Each row is a point on a tangle of strands that fork, close into loops and nearly touch. The rows are in no order.
Points whose rows are less than 31.3 apart are linked; no others are. Some points are linked to none.
lizu: [-19  23   3  -1   8  -2 -15   4 -21  -2 -17  -6  13   6  -8  10  -7   7
   4  -8]
rized: [-10 -16   7  -5  18  20  16 -24 -12   8  23  15   7  19   7  -9  -5  -4
  19  19]
bufi: [ 19   3  10  10  13   8  20   5   5  12  -2   2 -10 -22   9 -22  12   5
  -4   4]
musir: [ 19   7  -5   3  -7   2  -3  -8  13 -12   7   4  -6 -14  17  -3   5 -13
  -3  -5]
Lunu: [-20   4  -1 -10   6   2 -13  -9  -8   0  -1 -12   2   5 -31   7   0  15
  10   4]
Radak: [ 10 -24 -21   2  -2   6   4  24  11  -4  -6  -4  -7  -2  -6  -6  10  -7
 -17  -3]
bulit: [ -3  25   2   5   6   3  21 -15  -8  16   8   6  -4  -6   3  -5   3  -7
  15   4]
bava: [-12 -13 -23   0 -12   8  -2  -1   8 -16   2  -1  -8 -14 -14 -13  -6   1
  -3  -7]
led: [-18   0   8   1   9   3  14 -15   2   3  16   4  -6  -6 -15 -15   1   8
  15  20]
vodam: [  6  22   0  -3   1 -18  -9  -3  -3 -10  -3  -9   1 -12   3  21   2   8
  -6 -10]
kive: [-12 -22 -18   3 -10   1   6   1  12 -11   9   5 -12  -8 -13 -11  -6  -1
  -3   6]
sivo: [  1  -3  12  -6 -10  -6 -21   3  -2   1 -17 -19   0  22  -4   7  -6   7
 -10  -2]
lenad: [  2   8 -11   6   4 -16  -3  25   6  -4  -4 -15   7 -14  -4  15   7   8
 -12  -3]
vavo: [  7 -33  -8  -5  -9  15 -14  11   7 -11 -11  -3  -2  12   9 -12  -8  -6
 -14  -9]
zifun: [-17  10   9   1  11   5  17 -13  -2  17  10  -2  -2  -4 -21 -10   6  10
  16  19]
nep: [ -6   6 -10   1   2 -11 -17  20  -3 -12 -17 -14   5  -8  -4  14   2  12
 -14 -12]
kaz: [-12  -6  12  -6  15  16   7 -29  -2   1  25   6  10  18  10   1  -1  -6
  20  21]
lemi: [ 12  -4   7   1  -5   6   1 -12   6  -9   9   8 -10  -4  22  -8  -2 -13
   2  -4]
doza: [ -3 -19 -12  10 -12  -5  14   9  15  -7   7   1  -9 -11  -8 -14   4   4
  -8  11]
sog: [ 10 -14  -7   3   0   0   7  22   6  -2  -5  -6  -5 -11  -5  -7   8   1
 -12   0]
Dulor: [-12  21   1   1  11   6  13 -12 -12  15   6   0   1  -7 -17  -3   1   1
  16   6]
tume: [  8 -10   9  -5  -4  -7  -5  15  -2   0 -10 -13  -3  15  -7   7  -4   0
  -4  -3]
mizur: [-11  16   4  -8  -2   9 -23 -25  -9   3  -2  -5  14  21  -3  11  -4  -7
   6  -8]
Rane: [  2 -18  22  -6   6 -11  11  -2   5  -2  13 -12  -8  19  -7   3  -7   9
   7  19]
suze: [ -7  -6 -20   0  -2  18  -6  -6   6 -14   1  -1  -8 -24  -8 -19  -1  -2
  -5 -11]
Zifik: [ -2 -18  13  -3   6   2  20   7  -9  11   6   6  -6  21 -10  -4  -7   9
   8  18]
rav: [  2 -10  15  -2   0  -8  10  -5   7  -7  15  -5 -10   5  -5  -4  -9   9
   6  14]
mur: [ -6   4   9  -9   2   3  -3 -17  -3   3  12  -6   2  18  -8   6   1  -3
  17  11]
pag: [ -7  14 -15   8  -4  -6   1  -2  13  -5   1  -2  -2 -31 -11   1   6  12
  -2  -8]
nusug: [ -7 -16   4  -3  -3   3  16 -16  -2  10  16  24   4  18  -2  -8  -3  -5
  12  20]
soso: [  5  18  -6   6  20   3  -5  14   0  -5  -5  -3   7 -28   1   3   7  -2
 -11 -13]
Kero: [  7  26   4  -2   5 -18  -8   2  -1  -4  -3  -1  13  -9  15  26   4  -1
  -4 -11]
Rigek: [  6   5 -23   5 -11  -8  -5   2   9 -15   5   0  -1 -15   0   9   4  -5
  -5  -9]
keke: [  0  13   3  -3  -8 -11  -8  -5  -3  -2   2  -7   3   1   0  16  -3  -6
   2  -7]
gipu: [ 10 -16  20  -3   7   6   6   1  -3  -5   1  -6 -11  11  12 -10  -9   3
   1   3]
Tonip: [-12  -7  -4   9  -1  -3  14   6  14  14   1  -1 -10 -15 -21 -14   2  10
  -2  12]
piv: [ 20 -10   7  -7   8  19  17   8 -13  12  -7  13   2   6  18 -11   1   0
   6  -3]
zure: [ -3  23  -3  10   2  -3  13   1 -14  16   0   9   3 -10   0   0   3 -12
   7  -1]
difes: [-12 -17   2  -3  10  14  19 -10  -9  11  13  24   5  14  -4 -13  -3   1
  19  22]
vuza: [ -9   8  -9  -5  -7  -7 -26   0  -7 -15 -23 -11  10  -1  -6  14  -2  13
 -17 -13]
Mibe: [  2  15  -5  -5 -12  -8 -20 -11   2  -5   3  -1   3   1   6  21  -4  -8
  -3 -14]
dunal: [ -6  -1 -11  20  -1 -11  16  23  -4  31  -7  14   3  -5 -16  -4  11   3
  -6   8]
sali: [ 12  11  15   3   2 -13  13   1  -3   6   1 -12  -4   3  -1  10   3   4
   6   7]
Pip: [ -1  28   5   9   8  -6  13   7 -16  13  -2  -2  10  -7   4  13   5  -2
   8  -1]
rugen: [-15   7   0  -7   5   1  -2  -7  -5   7   7  -5   3   9 -26   7   4   1
  16  11]
dibut: [ 16 -17  14   2  12   2  17   5   2  -5   5   1 -12  -5  14 -12  -5   6
  -1   8]
Vitoz: [  6  -4  15  -7   5  15  -7   6 -14   0 -17 -18  -3  17   6 -12  -8   1
   0  -4]
duli: [-11  17   0   3  -6  -3 -27 -11  -8 -13 -30  -3  16   6   3  13  -2  15
 -13 -18]
dod: [ -9   9  14 -14   5  10 -21 -37   2   4   9 -12   9  21   6  17   8   8
  13   9]
Merot: [  3  25  -1   3   9 -16   0  15  -9   0  -6   2  12 -12  17  18   3 -12
  -3 -10]
muz: [-10  25  -5   6  22   1  -6  18  -7  -2 -10  -1  15 -28   2   5   4  -1
  -5 -12]
kadek: [-12   6   7 -14   6   5 -15 -25  -1   3  11 -10   8  20  -8  21  10  -1
  18  15]
roz: [  6 -10   6  12  -2  -7  19 -11   3   5  11  18 -13   0  15 -21  -2   3
   0  18]
vimor: [  3 -12  -9   1 -23 -14   1 -11  25 -12  18   4  -6   4   3   5  -4  -8
  -3   9]
ditig: [  0 -22 -15  -8 -15  12  -6  -1   1  -3   1  16   2  13   7  -8 -10 -19
  -3 -10]
Goz: [ -5   3   7  -5   6  14  -8   6 -22   7 -22 -17   3  20 -10  -9  -5   4
   2  -5]
subel: [ -7 -26  -4  -8 -14  15 -13  -2   1   0  -4   9   2  28   9  -3 -13 -16
  -3 -11]
Zudud: [  7  14  -1  -7 -14  -1 -29 -11   5  -5  -3  -2   5   6  21  13  -3  -6
 -10 -22]
bune: [-23   6 -12   0  -4  -2   1  -3   8   3   2  -4  -3 -18 -33   2  -1  11
   6  -1]
gesaf: [ -1 -35   0  -8 -11  13 -10   4   4  -4  -6   4   0  24  16  -8 -16  -3
  -9  -8]
gipa: [ 10   5   6  -1 -10   2 -22  -1  11   5  -1  -5   4  14  25  13  -1 -13
  -7 -21]
Dizi: [ 17  17  -7   4   7   3  -5  -5   2  -6   1   0   0 -20  14   1   8 -10
  -3  -9]
tubo: [-22   7 -16  -2  -4   2  -9  -8  -4  -7   4  -1  -1 -13 -31   2  -3   6
   6  -7]
bufeb: [  3 -19  -4  11  -6  -9  11  -6  13 -18  15  12 -10  -9  13 -15  -7  -1
  -6  12]
sak: [ 14  22  12   7   5 -14  20   9  -9  18  -4  -5   0   1   5   6   6  -1
   8   5]
gobop: [ -4   2  12  -7   1   7   2 -29   5   3  22   8   5  16  15   7  -7 -11
  14   8]
darob: [ -8  16  12 -11  -3  10 -23 -34   0   2   1  -9  12  28   8  13  -1   2
   7  -3]
ner: [ 20  -5   3  -4  10  15  11  21 -15  13 -14   4   2   3  10  -2   7  -2
  -3  -7]
vulut: [  8 -26  -5  -2  -6   6  16  11  -3   2   1  18  -5   2   5 -10   1  -5
  -2   4]
Kez: [ -2  17  10  -4  -6   3 -24 -18  -6  -7 -22 -10  10  13   4   6  -4   8
  -4 -13]
boz: [ -2   1 -13   0   2  17 -14  -4   1 -15  -6  -5  -7 -20   0 -10  -1  -4
  -4 -17]
runa: [  2 -19  14  -8   1  -8  10  12  -2   8   4  -9  -5  24 -12   5  -4   1
   5  13]
lav: [ 12  -5  -1   4   8   5  11  25  -5  12 -10  -1   0  -6  -1  -4   8   0
  -5  -5]
lumin: [ 17  -1  -3  -1  -4  -1 -18  10  10   0  -4  -6   9  11  21  14   2 -17
 -11 -18]
mepe: [-16  18  -1 -10   0   8 -22 -19 -11  -7  -6  -4   6  10 -14   4  -4   0
   5  -7]
batev: [ -6 -13   5   3  -6  -8  22  14  -4  18   1   6  -5  10 -19  -5   1   9
   6  17]
Zalo: [ 15 -18  18  -8  11   9  -1  10  -8  -1 -13 -12 -10  12  13 -12  -9   5
  -5  -1]
Zefar: [  3   2  12  -5   1  -9   2 -25  12 -20  12  -3 -15 -16   6  -5  -1  16
   1   7]
pog: [-17  20  -2  -4   7  -9 -12   8 -16  -4 -14  -3  13 -11  -7  15  -4   8
  -4 -11]
Mefam: [  4   7 -18  -2  -7  -4 -17   0   7 -20  -4  -8   3 -14   0  12   5   0
 -11 -12]
sopi: [-17  -8   4  -3   6   1  10   1   9   6   3  -8 -11  -8 -27 -14  -4  14
   5  10]
nid: [ 11  16 -10  -2   0   1 -21  -8   1 -14  -7  -3  -1 -16  13   6   3  -4
  -8 -17]
Getok: [  6  -6  -5  -2   6  20  -7  -3  -3  -9  -5  -1  -8 -10   9 -16  -2  -7
  -2 -12]
gopu: [ -3 -27 -12  11  -8   0  16  14  10   5   3  16  -7 -10  -6 -19   0   7
  -9  11]
nutev: [-23  12 -11  -3  -1   2 -23 -15 -13 -10 -15  -5  11   7 -24   8  -4  13
  -2  -6]
daraf: [  8 -19   5  -3  -3  12   4  -7   2  -3  10  16  -6   5  20  -9 -12  -8
   2  -1]
lotin: [ 10  -6 -11  -5   0  14  -7  14  -9   2 -11   7   8   6   5  -2   2 -17
  -5 -17]
zogal: [ -5   9  10  -5 -14   3 -29 -11   4   3 -14  -7  12  25   7   9  -5   1
  -2 -15]
vugeb: [  4 -11  -7  10  -4  -6  18  22  -5  20  -3  11  -3   2 -12  -6  11   3
  -3  10]
zuvul: [ 13  19  18  -1   5 -14  12  -5   0   3  -1 -11 -11  -9  -2   7   8  15
   8   5]
Feru: [ -5   9 -13  18   6 -13  11  32  -2  20 -12  11  12 -14  -6   2  11   0
  -7   0]
gotog: [  5   0   6   1 -13  -1 -23   4   2  -3 -16 -14   5  20   8   5  -6   1
  -8 -11]
nore: [-15  -5 -15   7  -4   1   8  10   7   4  -1  -2  -5 -20 -29  -5   0   7
  -2  -3]
lolus: [-14  24  -1  -4  16   2 -15  12 -18  -5 -13   1  16 -18   5   9   0  -4
  -1 -11]
Fam: [  1   5  -8   9  -4 -19   6  18  11   0  -1 -12  -4 -16 -11   8   9   8
 -10   4]
zagon: [  4  -7 -12   1 -20 -11  -1  -3  13 -13   9  -1  -5  -6  -3   7  -1  -3
  -2  -1]
gikul: [ 18  -3  15   3  13   3  16   7   6  -2   1  -7 -14 -13  12 -16   4   6
  -1   2]
gov: [ 12  19  -7   9  14   8  -2   2   5  -8   1  -1   5 -30   6  -5  14  -3
  -9 -11]
Muv: [ 13   4  -6   9  -1   7  10   4  -4   8   0  17  -1 -11   6 -10  11 -12
  -1  -1]
geko: [ 11 -12   0  11  -6  -9  11  -9  13  -5  12  19 -11  -9  17 -18   3  -3
  -6  14]
mas: [-10   9   5  -1   2   5 -16   3 -17   1 -21 -12   8  17 -13   2  -6   2
   4  -6]
fiti: [ -5  -4   5  11   3  -2  15 -15   4   4  17  14 -10  -3   0 -17  -3   1
   8  18]
vudub: [  7 -20  -3  -7  -5  20  -7  -5  -3  -8   1  15  -2   8  19 -13  -5 -15
  -3 -13]
Bibe: [ 12  10  24  -4   7  -5  13 -12   5  -1  12  -9  -9   2  20  -3  -1   3
   6  14]
Kilu: [ -2  -4   7   3  -8 -18  12  -9  13  -5  12  -1 -11  -1  -8  -2   3  10
   1  21]
Fasag: [ -2 -18   0   4 -11 -14   4 -10  20 -14  21   5  -9  -1   7  -4  -9   0
  -3  12]
bapas: [  6 -13  10 -10  -8  -8   0   9   2   9  -1  -5  -2  21   2   7  -6  -6
   1   0]
Miguf: [  1  19  -4   9   8 -17   1  27  -4   0  -4   3  14 -13   6  12  10 -11
  -8   0]
ged: [  7  14  16  -1   6  -6  16 -18   3   1  12  -4 -13  -9   3  -4   3   8
  12  11]
nepi: [  5   0   0   7 -10 -16  10   9   9   2   4  -3 -11  -5 -12   0   7   4
  -1  15]
met: [  9 -33 -15   4  -6   1  15  20  11  -1   3  17  -2  -4   5 -15   4   3
 -13   6]
Nadu: [ -3  -1   7  -3  -7  -1   9 -17   5   7  20  15   4  16   4   0  -2 -13
  14  14]
Vafa: [ 13 -20   6  -5   2  12  13   7 -10  10  -2  25   0   6  11  -9  -2   3
   7   4]
guf: [ 12  -7   1  -1 -11  -8   1  10   4  10   4   3   3  17  10  18  -4 -17
  -2  -9]
Detop: [-26  10 -13  -6   3   2 -15  -4 -10  -5  -9 -10   6  -6 -31   3  -4  11
   3  -8]
Dakuz: [ 15  -3 -10   1  -3  -3  -5  15   3   7  -1  10  13   9  18  18   5 -22
  -7 -14]
zepi: [ -2   9 -11  10   9 -14   5  35  -2   5  -7   0  10 -17  -1  15   6  -1
  -8  -1]

A fork is a point with three links, a tip a point with one. Leave the first point through the second and follow the links. Name the first fork or tip that comes.
dibut, gipu => Dizi
sivo, gotog => lenad
Merot, Kero => bapas
kive, doza => Radak
ner, piv => Getok

A piece is two or more points that can be reached from each other along the links. Count, over all rows, the pieces, the separate loops (a circle has one, a figure eight two, a Y none), the forks (points with three links) and the tips (points with one).
pieces => 5
loops => 5
forks => 6
tips => 6

Name the points in between on the shortest way along the links from the first point to the second, in order.
Fam, guf => nepi Kilu rav Rane runa bapas
kadek, Tonip => mur rugen Lunu Detop tubo bune nore
Dizi, dibut => gov soso muz lolus pog lizu mas Goz Vitoz Zalo gipu
geko, vavo => bufeb Fasag vimor zagon Rigek Mefam nid Dizi musir lemi daraf vudub ditig subel gesaf
